Points on a hilly landscape, in no order, each with its height.
From any point a ball rolls to the lowest of the 4 points nearest to it. It stops when none of these is lower. Distance is the straight distance between rows; heights are no part of it.
(1282) height 261: [ -75  -25   19    3  -31 -109   -4   37   16  -36   18   56   51   47
  -12  -18  -27    3   10  -63  -51  -10   13   -9  -46   24   11    6
   23  -11    0]
(1205) height 309: [-53  -5  -9  13  -4 -34   9  33  40  -8  14  71  56  40  16  -4 -58  45
 -14 -54 -48 -19  41 -10 -36  -5  32   2 -40  19  64]
(8) height 390: [ 66  24  -9  35 -31  30  57 -29 -29  15  -6 -22 -82  25  30  10  24 -17
  -7  -3  38 -11  -3 -53  63  23 -38  38  53  -1 -16]
(935) height 737: [ 44  -4  11 -32   9  29  -4   0  28   8 -17 -29 -26 -10 -31   4  39 -63
  28  11  34 -21 -50   4 -12 -11 -31  24  46 -22 -51]
(319) height 331: [ 12  28 -64   9  15   0 -13 -13 -12  -1  35 -22 -27  -6  14   0  19  35
  -3  13 -25  17  55  13  12  11   7  -2 -30  46  22]
(903) height 354: [-48  12  63   5 -16 -18  47 -49   4  17  42  72  36 -57  60  -1 -19 -26
  33 -28 -66  -1 -23  -7 -22  -1  24  37  35   4  28]
(1273) height 681: [ 55  17   0 -15  14  22  26   5   8   6   3 -55 -33  10  -9  -4  44 -47
  22   7  50 -19 -20  -6  22   6 -32  38  31 -30 -36]
(516) height 340: [ 84  26  42 -22 -19  45  -1 -23   0  22 -22 -19 -27  -2   1  -8   4 -41
  -2  -3  71   6 -16 -34 -18 -15 -15   4  13  -7 -24]
(1525) height 147: [  6  -9  10 -10  -3  40 -40   8  11   8  19 -33   2  -5 -30 -33  -4   5
 -32 -13  32  -3  14  -5  29 -16 -10 -25 -18   7  -4]
(696) height 355: [ 30 -25  66 -31 -48  66 -54   3  -3  68 -22 -31   2  -4  -6   5 -67  20
 -33 -40  51  10  -5 -60 -31 -36 -16 -28 -24  -7  -3]
(1429) height 297: [ 49  13  40  -5 -27  55 -33 -16   5  15  -8  -3 -11 -22  -9   9   5  -3
 -31   2  52  30  -5 -30 -11 -16  18 -35  -9   9  -8]
(98) height 359: [-33  -1  44  -9  -6 -18  22 -45   1 -13  17  72  59 -23  48   7 -15  -4
  26   3 -52 -10 -15  19  -2  -1  41  19  17   1  47]
(1521) height 480: [ 33  56 -35  51 -30   8  74 -22 -46  28  -9  -9 -82  -5  19  17  51 -11
  10  15  37   5 -13 -47  59  26 -34  -4  48  -5 -34]
(642) height 117: [  6  26 -31   3  18  -1  -9 -17  -8   5  16  23   9  -8  22  31  14  34
  -8  22 -26  20  53  18   3   5  32  -4 -28  36  54]
(1450) height 228: [ -4  -9  62 -14 -35   6 -48 -23   0 -30 -28  55  23 -11  -6   8  -5  28
 -33 -16   6  30 -33  -7   1 -12  45 -49 -11  -2  24]
(775) height 365: [ -7  22   4  -7  24  -2  47 -42 -28   4  12  48  32 -31  50  47  12   7
  20  39 -29  17  12  12  23  11  36   2 -14  16  58]
(354) height 513: [-48   3 -56  47  49 -39  22  25  -1 -19  -2  26  14   0  34   3  25 -35
  24  33 -61  -5  23  76 -65 -10  28  37 -17  -4  -9]
(1590) height 550: [-29  24 -78  26  46 -11   3  10  -5 -13  31 -12 -13  -4  23 -19   1 -18
   5  24 -41  -3  38  73 -35   0  13   8 -41   8  -5]
(307) height 318: [-29 -62  29 -26  19   1 -40  43  28  -2 -14 -43  27  15 -68 -14 -41 -30
  -5 -22   2 -39 -44 -11  -3 -17 -46  -7  13 -43 -40]
(164) height 308: [ 41   1  67 -45 -40  10 -42 -28  -8  -1 -63  42 -15 -12 -30 -14 -14 -17
 -14   9  24  24 -56 -49 -72 -46  25 -44  -9 -13  -9]
(672) height 462: [-11  11 -67   5  30   3  -5   7  -1 -10  43 -42 -19  -2   2 -28 -17  17
  -3  -1 -24  -7  45  53  11   7  -3  -7 -47  28  -2]
(655) height 474: [-25  22 -19   5  16 -14  25 -27 -28  -9 -11  22  11 -31  20  24  63  -7
  41  62 -10  12 -13  27  11  17  33 -26   7   9  13]
(993) height 518: [-73  -9 -48  39   1 -51  53  61  58 -17  10  49  55  46  16 -17 -70  22
 -30 -60 -51 -13  18  -8 -78   8  28   1 -35   3  16]
(215) height 369: [-17  18   3  -8  10 -15  24 -42 -22 -11  -7  40  33 -31  33  31  26 -10
  29  40 -16  16 -15  30   7  11  34 -21   5  12  33]
(1560) height 586: [-49  16 -76  47  48 -21  21  40  19 -22   9  20  10  14  28 -13 -24 -20
 -10 -11 -47  -2  29  72 -67  -3  26  20 -34  -1  -6]
(1030) height 321: [  0  20 -16   5  10   5 -21 -18  -6  -9  10   1  -1 -20  -7  -5  50  -5
  16  41  11   4  -3  23   9  11  15 -31  -4  12   3]
(66) height 372: [ 28  39 -16  12 -19  12  42 -32 -23   0 -16   7 -19 -35  10  38  56  -3
  24  39  42  43 -14 -29  25  19  16 -35   7   3   0]
(1233) height 475: [ -1  47 -61  26  21  -8  17 -15 -29  -9  29 -33 -44  -9  15  -7  60  -5
  27  43  -5  -2  10  15  14  15  -6  -9 -10  14  -7]
(343) height 456: [-30  11 -34  20  25 -11  -3   7  12  -3  13  53  41  19  24  11 -12  18
  -7  -1 -56  -5  34  42 -30  -3  40   8 -29  21  52]
(1359) height 247: [ 24 -58 -16  -4  -5   1   4  63  21  28 -37 -69  46  66 -50 -32 -48  30
 -17  30  48  -9  17 -14   4 -10 -45  19  -7 -59  -7]
(1043) height 828: [ 65 -30 -16  13  -7 -16  19  63  -7  15 -33 -73 -17  88  -4 -44  -8  14
 -15  10  40  -2  16  -1  50   1 -20  61  16 -28  -2]
(19) height 424: [  6  40 -35  10   0  -1  45 -16 -33   8  -9  -6 -28 -35  12  21  72 -16
  37  40  29  32 -18 -13  24  31   6 -28  23  -2 -15]
(1344) height 277: [-42 -43  24 -14   0  29 -56  22  14  18  16   8  26  -3 -32 -23 -56  62
 -40 -38  20  -7  14 -30  19   2 -41 -52 -43  -5 -15]
(630) height 405: [-54 -16 -20  11  -2 -34 -25  31  24  -1   2  59  45  15  -2 -29 -61  53
 -20 -45 -32 -11  47   6 -26  25   4 -38 -40  17  25]
(45) height 448: [ 28  18 -42   2   3   9  12   0  -6 -14  43 -72 -44  14  -5 -27  17  16
  -5   8  11   0  18  16  55  -1 -24  23 -19  17  -6]
(296) height 434: [ 34 -15  25 -31   5  31 -18  22  15  17  -5 -58  17  14 -32 -26 -17 -28
  -8  -8  41 -21 -24  -3  12 -24 -24  18   9 -31 -14]
(1226) height 381: [-55  -6 -11  17   2 -45 -13  26  17 -18  13  63  49  21   2 -22 -23   4
  -2 -20 -52 -23  21  38 -45   6  30  -4  -9   4  25]
(393) height 312: [ 73   4  45  -1 -47  60 -10 -16  -1  32  -4 -20 -57 -14  -1  35   2   7
 -21  -9  59  51  24 -56   8 -12   6   1  -3  33   3]
(1247) height 236: [-25  -7  43 -11 -23 -18 -51 -16   5 -28 -12  53  42 -13  -8 -13  -5  15
 -19 -16  -9  15 -16   6  -1   0  34 -42   2   1  22]
(330) height 400: [  9 -58  29 -41  15   9 -37  35  38  -7 -16 -48  13  11 -67   3 -21 -51
  15 -18 -10 -43 -56   1  -8 -23 -46   7  31 -26 -47]
(79) height 258: [ 26  13  15 -13   0  35 -20 -16  10   4   3 -12 -15 -27 -21 -15  40 -29
   1  13  44  10 -27 -10   2  -4   4 -22  16  -4 -25]
(270) height 242: [-39 -11  50  -9 -27 -40 -19 -27   5 -41   3  73  49  -4   5  -7 -17  11
  13 -32 -39  -6 -15  16  -8   4  44 -11  25 -11  31]
(1497) height 370: [ 55  -4  58 -34 -29  55 -33  -8   3  41 -15 -35   4   3 -12 -13 -46 -11
 -22 -21  62  -5 -16 -41 -29 -33 -11 -14  -8 -13 -11]
(240) height 339: [ 40  10  14  14 -31  42 -28  -4   9  15  10 -30 -46 -19   0  22  24  31
 -20  -8  39  46  45 -39  33   1  -1  -4  -5  48  14]
(780) height 305: [ 60  11  61 -29 -53  35 -27 -23   3   3 -47  33 -22 -22 -18  19 -12   2
 -36  14  40  37 -35 -47 -50 -43  30 -40 -27   7   2]
(1555) height 466: [ -3  34 -33   9  23 -11  46 -48 -41  13   3  20  11 -29  44  64  32  27
  31  46 -20  27  18 -13  34  17  37 -11  -9  26  55]
(697) height 325: [ 44  29  -4  19 -21  32   3 -28 -14   6   5 -18 -38 -21   2  25  48  14
 -10  21  35  45  21 -31  31  17   3 -21   1  34   9]
(932) height 334: [ 23 -21  43 -41 -10  23 -50   0  28  12 -29 -10  -9 -14 -41 -16  -2 -45
   4 -21  18 -11 -62 -25 -49 -29  -1 -16  28 -18 -47]
(1373) height 322: [ -9 -22  58 -35 -11  21 -70   4   1  19 -23  -6   9  -6 -33 -33 -39 -13
 -24 -46  31  -5 -53 -48 -39 -24 -19 -49   3 -22 -35]
(1389) height 244: [ -5   6  64 -28 -10   6 -24 -41  13  -7   1  57  30 -42  23  71 -32  56
 -15 -15 -27  25  30  -9  30 -10  51   0 -20  27  73]
(1009) height 429: [ 21  47 -66  37 -13   3  26 -20 -27   3  35 -56 -74   5  25   7  38  31
   9  16 -17  -1  30 -21  44  18 -12  10  -6  44  -1]
(812) height 201: [-49 -80  54 -41  18 -17 -62  28  -2   6 -20  -3  28  16 -51 -30 -49 -18
  -8 -58  -4  -9 -48 -64 -38  12 -61 -33  10 -46 -69]
(834) height 306: [-22 -44  26 -13  -2   5 -61  18  17 -16  -5   1  -3 -18 -54 -18  10 -40
  -5 -24 -19  -2 -44   9 -20  -4 -11 -24  37  -9 -52]
(1394) height 227: [-10 -21  41 -13 -18  31 -65   1   7   5  -7  13  20  -8 -27 -19 -11  17
 -42 -32  22  14 -14 -16   2 -12  10 -58 -22   1  -6]
(141) height 174: [-74 -12 -17  50  18 -51  49  40  21 -18  13  44  36  18  27   6   9 -24
  16  12 -79 -14   3  60 -74 -24  24  76  17 -12   3]
(614) height 298: [-10   8 -21   5   7  -2 -39   5   6   6  16  28  21 -16   0   6  -8  52
 -22  -6 -15  15  57  17   6   0  26 -21 -33  47  44]
(1362) height 575: [-48   0 -65  26  33 -22   3  42  35  -4  15  29  21   6   8 -29 -74  19
 -27 -38 -43 -14  49  51 -52  18   3 -11 -46  12  -5]
(910) height 374: [ 86  34  16 -30 -21  25  37 -31  -3  29 -49  14 -55 -24  -3   6  17 -51
  27  22  65   8 -26 -41 -37 -19 -23   5  37 -19 -51]
(1435) height 313: [ 74  21  51 -23 -36  34  -7 -31   9  22 -44  21 -27 -25 -15  -7  -5 -25
  -3  17  58  19 -31 -45 -52 -37  11 -25   1  -8 -23]
(230) height 285: [-29  22  62  -1  -8  14  14 -42  30  12  38  81  48 -36  66  32 -43   5
   4 -35 -69   0   9 -18   1  -6  33  22  -7  17  70]
(252) height 235: [-15 -36  23 -20   0  38 -45  13  10  15  13 -21  23  -8 -31 -30 -32  34
 -42 -29  27  -1   8 -20  22  -9 -34 -42 -33  -5  -8]
(1471) height 678: [ 50  16  -5 -13  10  23  33  -6   9  16 -16 -25 -55 -12 -10  22  55 -60
  49  16  30  -9 -39  -9   9   3 -40  27  53 -31 -61]
(1121) height 599: [ 52 -29  -1 -19  24  -8  -2  55  23   7 -32 -73  14  48 -41  -9   5 -29
   9  12  37 -29 -20  19  20 -13 -37  47  25 -45 -21]
(714) height 314: [ 26   2  56 -12 -41  26 -48  -9   9  11 -20   8 -10 -44 -16  67  -7  60
 -38  -1  26  61  28 -31  10  -7  42 -19 -22  36  35]
(1072) height 371: [ 33  44 -33  26 -12  21  20 -25 -19   4  23 -25 -51 -21  10   8  56   8
   7  22  28  24  18 -25  46  25  -8  -7   5  25  -5]
(1172) height 425: [  8  56 -68  38   4 -14  47 -21 -51  13  17 -13 -37 -19  34  28  53  20
  27  46 -16  16  23 -19  28  21  14 -15  -6  28  17]
(363) height 472: [ -6  43 -85  35  41 -22  61 -21 -59  22   5  -5 -39  -7  60  56  33  35
   1  53 -56  15  37 -25  10   3  31  24 -27  38  42]
(384) height 483: [-64   9  35   9  14 -20  63 -26   1  11  33  58  44 -35  68   4   2 -27
  39  14 -60 -12 -16  26 -19 -11  25  58  21   8  28]
(587) height 403: [  9  45 -90  33  29 -10  18 -10 -32   6  39 -37 -52  -7  39   3  22  27
   5  24 -43   5  40   8  -2   9  14  13 -33  38  17]
(491) height 399: [-39 -45 -13 -13  17   9  -7  18  26  -5  25 -30  27   4 -43 -33 -67  47
 -33 -10   8 -25  21   7  25  11 -51 -28 -59 -17 -19]
(963) height 209: [-12  -5  58 -17 -27   3 -24 -46   7 -31  -3  67  43 -23  17  30 -28  29
 -14 -15 -26  11 -11   4  22  -5  53 -27  -5  10  46]
(198) height 246: [-42 -10   8   8   1 -14 -57  14   7 -15  11  34  37   0 -17 -27 -15  14
 -21 -24  -6 -11  10  20   1  13  10 -48 -14  11   6]
(1406) height 323: [ -77  -17   -8   23  -26 -114   31   46   31  -37   29   33   42   54
   -7    5  -21   -9   -1  -51  -73  -19    1   -3  -78   -2    7   48
   29  -18    5]
(906) height 290: [-28   3  73 -27 -33 -27  13 -66  -1 -29  14  82  31 -35  39  -4 -31   1
  22 -29 -48  12 -36   5   0  -1  30  13  30 -11  26]
(500) height 530: [-35  -6 -25   2  20   2 -26  17  20 -17  26 -30   7  -8 -40 -40 -18  -5
 -11   3   1 -25  14  48  13   4 -30 -17 -30  -7 -18]
(1002) height 502: [-28 -82  45 -28  14  17 -34  25  -5  16 -20 -34  61  38 -36 -16 -80  44
 -16  -9  28 -41 -27 -83 -25   8 -67 -23 -29 -79 -26]
(854) height 507: [ 28  51 -45  65 -29  12  62 -17 -41  13   9 -23 -86  -6  29  27  45  22
   7  11   9   0  11 -44  61  30 -32   7  35  28 -13]
(603) height 341: [-21  14 -12   0   3   0 -32  -5  -5 -17  11  27  22  -9  -3  -9  17   1
  -2  15  -7   9  24  38   4   7  28 -30 -16  19  25]
(1288) height 345: [ -3  25 -48   8  44 -10  32 -20 -18   8  10  31  11  -2  53  45  21  24
   8  36 -42  19  33  16   3   0  41  17 -31  29  60]
(602) height 465: [-31   3 -33  12  20 -21   1   1 -15 -11   7   9  -1 -30   4  10  63 -22
  50  50 -26   2  -4  49  -9  14  16 -11  11  12 -14]
(32) height 253: [-26 -40  60 -26 -23 -23 -57 -10  -3 -31 -40  57  11   1 -38 -25  -3  -3
 -21 -49  -9  34 -49 -25 -38  -3  24 -40  26 -23 -27]
(334) height 436: [-19 -61  23 -24  13   7 -21  47  14  13 -13 -48  56  31 -55 -22 -62  17
 -28   5  36 -37 -20 -33   3 -18 -57 -18 -13 -63 -22]
(1256) height 578: [-36  25 -93  39  62 -24  14  22  -7 -16  23 -34 -31  -6  33  -8  -1 -37
  15  21 -51  -4  23  81 -57   6   8  26 -38  -5 -31]
(1485) height 310: [-55 -42  27  -9  11  10 -60  27   9  -1   9  12  24  10 -41 -50 -43  25
 -43 -41  12 -16  -9 -25   6   9 -39 -50 -24 -26 -38]
(689) height 291: [ 45  21  16  -3 -12  38  -7 -24  10   3 -15   0 -17 -27  -4  10  36 -12
 -11  17  53  34  -7 -26   0   3  15 -30   2   5  -7]
(529) height 259: [ -3  15  42 -12  -3   3  24 -56  -8 -12   6  60  31 -45  41  56 -13  16
   7  10 -29  13  -1   8  24   1  43  -9 -10  17  57]
(494) height 534: [  9  37 -74  11  20 -13  25   5  -8 -32  42 -85 -50   6   5 -25   4  18
  12  18 -18 -21  15  40  32   5 -16  29 -35  10 -14]
(1336) height 170: [-57 -21  31  10 -18 -48 -40  18   4 -33  -2  68  53  21 -13 -37 -27  14
  -9 -48 -29  -5   0   8 -14  22  15 -34   4  -6  10]
(1544) height 663: [ 65   3 -16  29 -15   8  57   1 -18 -10  -2 -52 -71  54  21 -15  19  13
 -19   5  12 -23   1 -25  77  20 -32  66  25  12   9]
(940) height 338: [ -4 -48  11 -25  -5  42 -21  27  16  22   1 -56  32  23 -43 -26 -47  48
 -41 -19  40 -11  14 -26  34 -22 -44  -3 -33 -18   7]
(1099) height 241: [-10 -13  43 -22 -12   3 -45 -17  10 -28 -28  36   9 -23 -28  -7  17 -11
 -11  -1   7  19 -53  -4 -29  -1  29 -47  25  -8  -8]
(439) height 549: [ 56 -36 -25  -8  18 -21   0  70  39  -3 -46 -74   0  49 -51  22  29 -50
  36  24   9 -28 -34  35  22 -19 -38  52  25 -39 -39]
(249) height 594: [ 39  41 -23   7   6   8  56 -16 -16  15 -13 -16 -64 -12   1  14  70 -40
  34  10  45  -5 -29 -18  29  20 -38  12  56 -29 -50]
(1113) height 411: [-14 -59  46 -31 -18  61 -41  18   4  56  -1 -43  42  12 -26  -5 -61  57
 -47 -29  45 -13   1 -67   3 -20 -48 -14 -27 -33   2]
(590) height 571: [ 64  19 -13  19   1   6  42   3 -18 -12   8 -60 -45  40   8 -19  31 -10
  -5   4  38 -21  -5  -8  61   7 -35  52  29  -9 -12]
(842) height 311: [ 62  27  21 -13 -26  32  22 -26   3   4 -37  21 -34 -34 -11  12  32 -24
  -2  30  58  33 -33 -43 -17 -12  10 -29  12  -8 -21]
(1180) height 221: [-58  13 -24 -11  30 -27  93 -27 -64  19 -33  12  16 -42  54  49  50 -26
  67  38 -17   8 -26  21  20  14  20   0  16   4  16]
(821) height 237: [ 11  -1  62 -26 -28  10 -10 -50  -5 -32 -30  54  13 -36 -12  19   0  11
 -17  20   3  34 -49  -9  -3  -7  40 -37  -2  -7  19]
(1017) height 240: [-68  -6  42   8 -23 -61  33   0  12 -25  58  49  53  11  30  -7 -13 -13
  22 -45 -70 -19 -21  -3 -48 -14  23  60  48 -18  20]
(487) height 333: [ 84  -3  74 -33 -72  57 -16 -12  -2  68 -24 -35 -40  10  10  30 -57  10
 -19 -34  58  32  25 -45 -17 -20 -10  29  -8  25   3]
(1573) height 299: [ 20  19 -18   0   7  30 -18  -9  -5   1  36 -35 -21  -9 -10 -16  26   8
  -9  11  24  15  25   4  32   2  -6  -7 -15  29   6]
(417) height 266: [ -8  10  50 -23 -17   5  35 -63 -19 -23 -14  63  25 -55  27  33  -6   4
  22  23 -16  22 -39   6  17   9  45 -15   8   6  33]
(850) height 307: [ -5 -26  11 -22  12  19 -43  24  34  -9   5 -28  -8 -15 -56 -15  22 -41
  10  -4   8 -25 -40  13   0 -12 -28  -1  20 -11 -44]
(789) height 496: [ 90 -18  14  24 -22  24  47 -32 -43  13 -34 -21 -78  63  41  27 -16 -10
 -18 -13  30 -25   7 -54  56  22 -28  60  52  13   2]
(1186) height 417: [-70  -2  11  29  14 -39  43   9  16 -18  32  58  58   9  44  -4  -1 -17
  16   4 -76 -25  -4  33 -53 -22  31  68  14  -3  30]
(536) height 459: [-30   8  13  11  20  -1  30 -13  16  -6  21  62  54   1  52  13  -9   3
  11   3 -54 -22  16  24  -9  -6  42  37  -7  14  63]
(97) height 301: [-30 -11  31 -11 -12 -27 -21 -27  -4 -33 -12  53  22 -20 -11   5  25  -3
  17  15 -34   4 -43  39 -18   8  41  -9  41 -11 -10]
(665) height 383: [ 20 -52  40 -31 -23  47 -23  33   7  49 -22 -61  47  34 -23 -12 -59  27
 -26  -9  55 -17   8 -41   9 -29 -41   6 -14 -41   7]
(1584) height 494: [-57  -8 -35  11  22 -24 -24  30  29  -3  18  28  22   3 -14 -35 -63  30
 -28 -32 -28 -26  45  31 -17  18 -12 -36 -49   9  -3]
(326) height 589: [-39  17 -55  21  32 -25 -12  18  11 -13  14  21  14   1   5 -16  -2 -14
   4  10 -42 -20  32  78 -43   6  20   3 -26   7   5]
(1193) height 289: [ 21  15  17  -9 -17  15 -18 -29  -2  -4  -4  21   6 -31   6  63  15  46
 -11  21   5  43  33  -4  26   6  44 -21 -11  39  46]
(431) height 735: [  29  -24  -70   18    1  -35   40   53   12  -22  -15 -103  -21   60
  -33  -48  -24   28   -6   19   15    0   -4   37   47    1  -14   38
  -24  -33  -14]
(1326) height 271: [-58 -40  28  -8   3 -14 -62  22  11 -15  -1  17  16  -2 -48 -34 -17  -8
 -19 -41  -7  -5 -22  -3  -8   6 -22 -42  12 -14 -42]
(100) height 251: [ -1   2  25   4 -16  27 -52  -6   6   0   8   7  10 -23 -15  13   5  36
 -30  -8  19  29  23   3  14  -4  21 -43 -29  33  21]
(111) height 597: [-12 -24 -13 -20  25  -2   0  41  30 -16   6 -68  18  19 -59 -30 -22  -6
  -9  13  24 -24 -13  30  23 -10 -42  16 -12 -32 -15]
(847) height 572: [-48   3 -59   1  38 -27  -9  21  20 -28  26 -36  -8  -5 -22 -27 -16 -30
  16   5 -27 -26  18  80 -15   4 -23   5 -35  -2 -30]
(174) height 320: [-17   8   6   3   5  -8 -22 -13   9  -7   9  59  44  -9  27  26 -17  35
  -5  -5 -36   1  32  19   9  -2  41  -8 -17  25  67]
(572) height 567: [-38   7 -81  10  41 -13   8  19  20  -5  33 -26   4  -2  -2 -29 -64   6
 -12 -24 -29 -14  49  71 -28  15 -11  -9 -49   2 -11]
(1421) height 264: [ 27 -31  31 -25 -22  56 -26  18  12  38   8 -54   1   9 -18 -10 -30  29
 -41 -27  52  12  20 -36  21 -32 -28   7 -21  10  10]
(284) height 438: [ -8 -25 -29  -7  27  -3  -8  25  37 -28   7 -67 -21   4 -54  15  41 -50
  37  18 -16 -29 -33  56  21  -7 -44  35   1 -12 -51]
(788) height 377: [ 22  49 -39  40 -18   6  23 -31 -36   7  16 -16 -49 -20  21  40  49  35
  12  32   1  34  28 -40  43  26  13  -8   5  44  21]
(1222) height 604: [ 91 -23   4  16  -9   3  35   4 -32  11 -46 -43 -57  80  39  -9  -8   3
 -19  -5  38 -22   4 -33  59  16 -18  64  46   9   7]
(185) height 410: [-63 -23 -39  39  17 -61 -10  33  15 -21   8  23   3   5  -4  17  14 -43
  33  21 -85 -22  15  86 -69  -2  -6  40  16  10 -34]
(1338) height 267: [-59 -14  11  14  -6 -51 -38  15   7 -30   4  48  31   2 -21 -14   7 -10
  13 -14 -42 -17  -2  55 -30  15  25 -13  18   2  -6]
(446) height 501: [ 79   4  16   3  -9  25  26 -11 -15  16   0 -52 -45  30  20  -9  10 -15
 -11  -7  53 -10   2 -33  42   5 -34  45  27  -1  -5]
(1103) height 523: [-27  25 -39  19  41 -15  29 -17 -24  -8   4  33  20  -4  42  18  30  -9
  26  47 -40  -1  19  46 -13   7  40  10  -5  15  39]
(314) height 419: [ 69  -9  32 -21  -4  45  -4   2   5  23  -7 -55  -5  20  -1 -20 -13 -16
  -8 -16  64  -4   3 -23  14 -17 -24  20  15 -13  -3]
(551) height 62: [-44   5  24  -5 -11 -19   6   5  40 -16  31  78  60  16  40  17 -51  29
 -10 -63 -58 -16  29 -21 -13 -18  34  20 -19  14  83]
(772) height 443: [ 47  34 -30  26 -15  21  34 -13 -16  -4  32 -46 -71  14  16  -2  36  10
   5   5  20   3  11 -30  62  20 -33  25   9  24  -6]
(17) height 343: [ 87  35   6   4 -25  41  28 -26 -13  24 -12 -12 -55 -12  17  13  26 -29
  -3   4  65  24  -2 -47  11   5 -16   5  26   1 -19]
(395) height 821: [ 70 -38  20 -12 -19  15  11  32 -15  36 -36 -65   0  69   4 -22 -27  12
 -15   2  59  -3  23 -16  36 -13 -25  46  14 -14  14]
(1184) height 537: [-21  38 -41   3  49 -17  89 -35 -65  30   2  19  14 -29  74  69  21   4
  20  40 -43  14  14 -12  31   5  21  15 -14  22  52]
(1010) height 610: [ 13   0 -38  -8  18  -4  16  31  13 -27  18 -94 -17  36 -32 -39  -5   0
   0  14  19 -17  -4  39  47  -6 -27  38 -21 -22  -7]
(72) height 508: [ 29  32 -24  -3  -9  11  51 -21  -8  10 -39  14 -47 -32  -8  24  68 -34
  42  28  48  33 -42 -28  -4   4 -11 -20  40 -16 -44]
(709) height 504: [-47   5 -49  11  38 -31 -18  20  -1 -21  14   1 -13 -18 -15  -2  34 -38
  38  39 -44 -19   8  78 -31   7   0   7  -4   8 -27]
(11) height 229: [-61 -46  41 -13 -25 -75 -50  30   3 -28  -8  55  30  19 -36 -30 -16   1
  -5 -68 -23  11 -11  -6 -28  32 -10 -28  34 -13 -34]
(1481) height 547: [ -7  35 -59   7  29  -5  14   7  -7 -24  34 -54 -49  -6  -5  -7  55 -30
  37  33 -10 -18  -4  45  21   9 -26  16  -6   1 -32]
(1437) height 356: [-48 -35   2  -4  10 -23 -48  18  27 -22   9  -5   1 -10 -52 -12  17 -37
  15  -4 -30 -15 -22  52 -11   6 -18 -13  17   5 -46]
(620) height 344: [  8 -26  46 -33  -7  36 -46  16  18  18 -13 -35  17  -7 -33 -28 -30 -12
 -25 -26  43 -20 -30 -28 -11 -33 -24 -24   5 -34 -32]
(407) height 631: [-43  23 -58  24  57 -29  64  -6 -40   3  -6  24   8  -4  64  16  51 -15
  36  54 -50   1   9  40 -15  -2  30  20  -7  -3  25]
(206) height 590: [-54   5 -61  29  54 -45  33  19 -24 -10  -5   8 -11 -13  37  24  59 -39
  56  63 -62  -5  17  64 -48   3   7  28   4   0 -18]
(299) height 450: [-64 -23 -24  22  -5 -66  30  54  47 -10  11  63  56  50  19 -28 -75  43
 -19 -65 -47 -22  26 -35 -65  29  11 -25 -43   2  32]
(1512) height 563: [106   0  36  -7 -35  42  21 -32 -27  41 -21 -30 -55  30  34  16 -28 -18
  -9 -18  61  10  20 -44  18   4 -27  46  23  10  -6]
(559) height 714: [ 93 -17   0   1   1 -14  33  27 -31  20 -43 -52 -24  82  19 -18   6  -9
  -6   8  53 -21   9  -7  34   9 -22  62  46 -20  -7]
(605) height 114: [  9  10  -3  -7  15  16 -20   6  14 -15  22 -33 -19 -13 -29 -17  44 -31
  17  20  27  -8 -13  18  15   2 -12  -2  11  -8 -25]
(742) height 315: [  7 -26  57 -55 -19   6 -74  -4  -6  10 -48  23 -14  -2 -38 -38 -32 -28
  -7 -47   9   7 -59 -58 -74 -39   1 -37   7 -27 -43]
(452) height 279: [-19  -6   0  -9   1  11 -37  -1  11 -14   6   3  -2 -23 -32 -13  35 -31
  11  11   2   4 -24  27 -10   7   9 -28  27   0 -31]
(1412) height 197: [ 88  23   0  -5  -1  13  51 -29 -37  23 -30 -18 -62  19  26  10   9 -37
  10  -1  60 -21 -16 -29  29   8 -40  53  63 -30 -45]
(997) height 300: [-33 -10  14  -1  -6  -5 -62  11  17  -2  -1  52  37  -2  -6   1 -24  65
 -29 -33 -11   5  37   5   9   2  20 -47 -26  26  30]
(123) height 488: [-22  61 -63  33  -1 -24  83 -17 -70  21 -22 -11 -24 -21  30  45  60  -4
  52  49   8  18 -13 -19  46  22   5 -37  22   3  -1]

Where does a ball stop that starts at each point below?
(1121) => (1525)
(1009) => (605)
(111) => (1525)
(932) => (1336)
(395) => (605)
(1172) => (605)
(772) => (605)
(1362) => (1336)
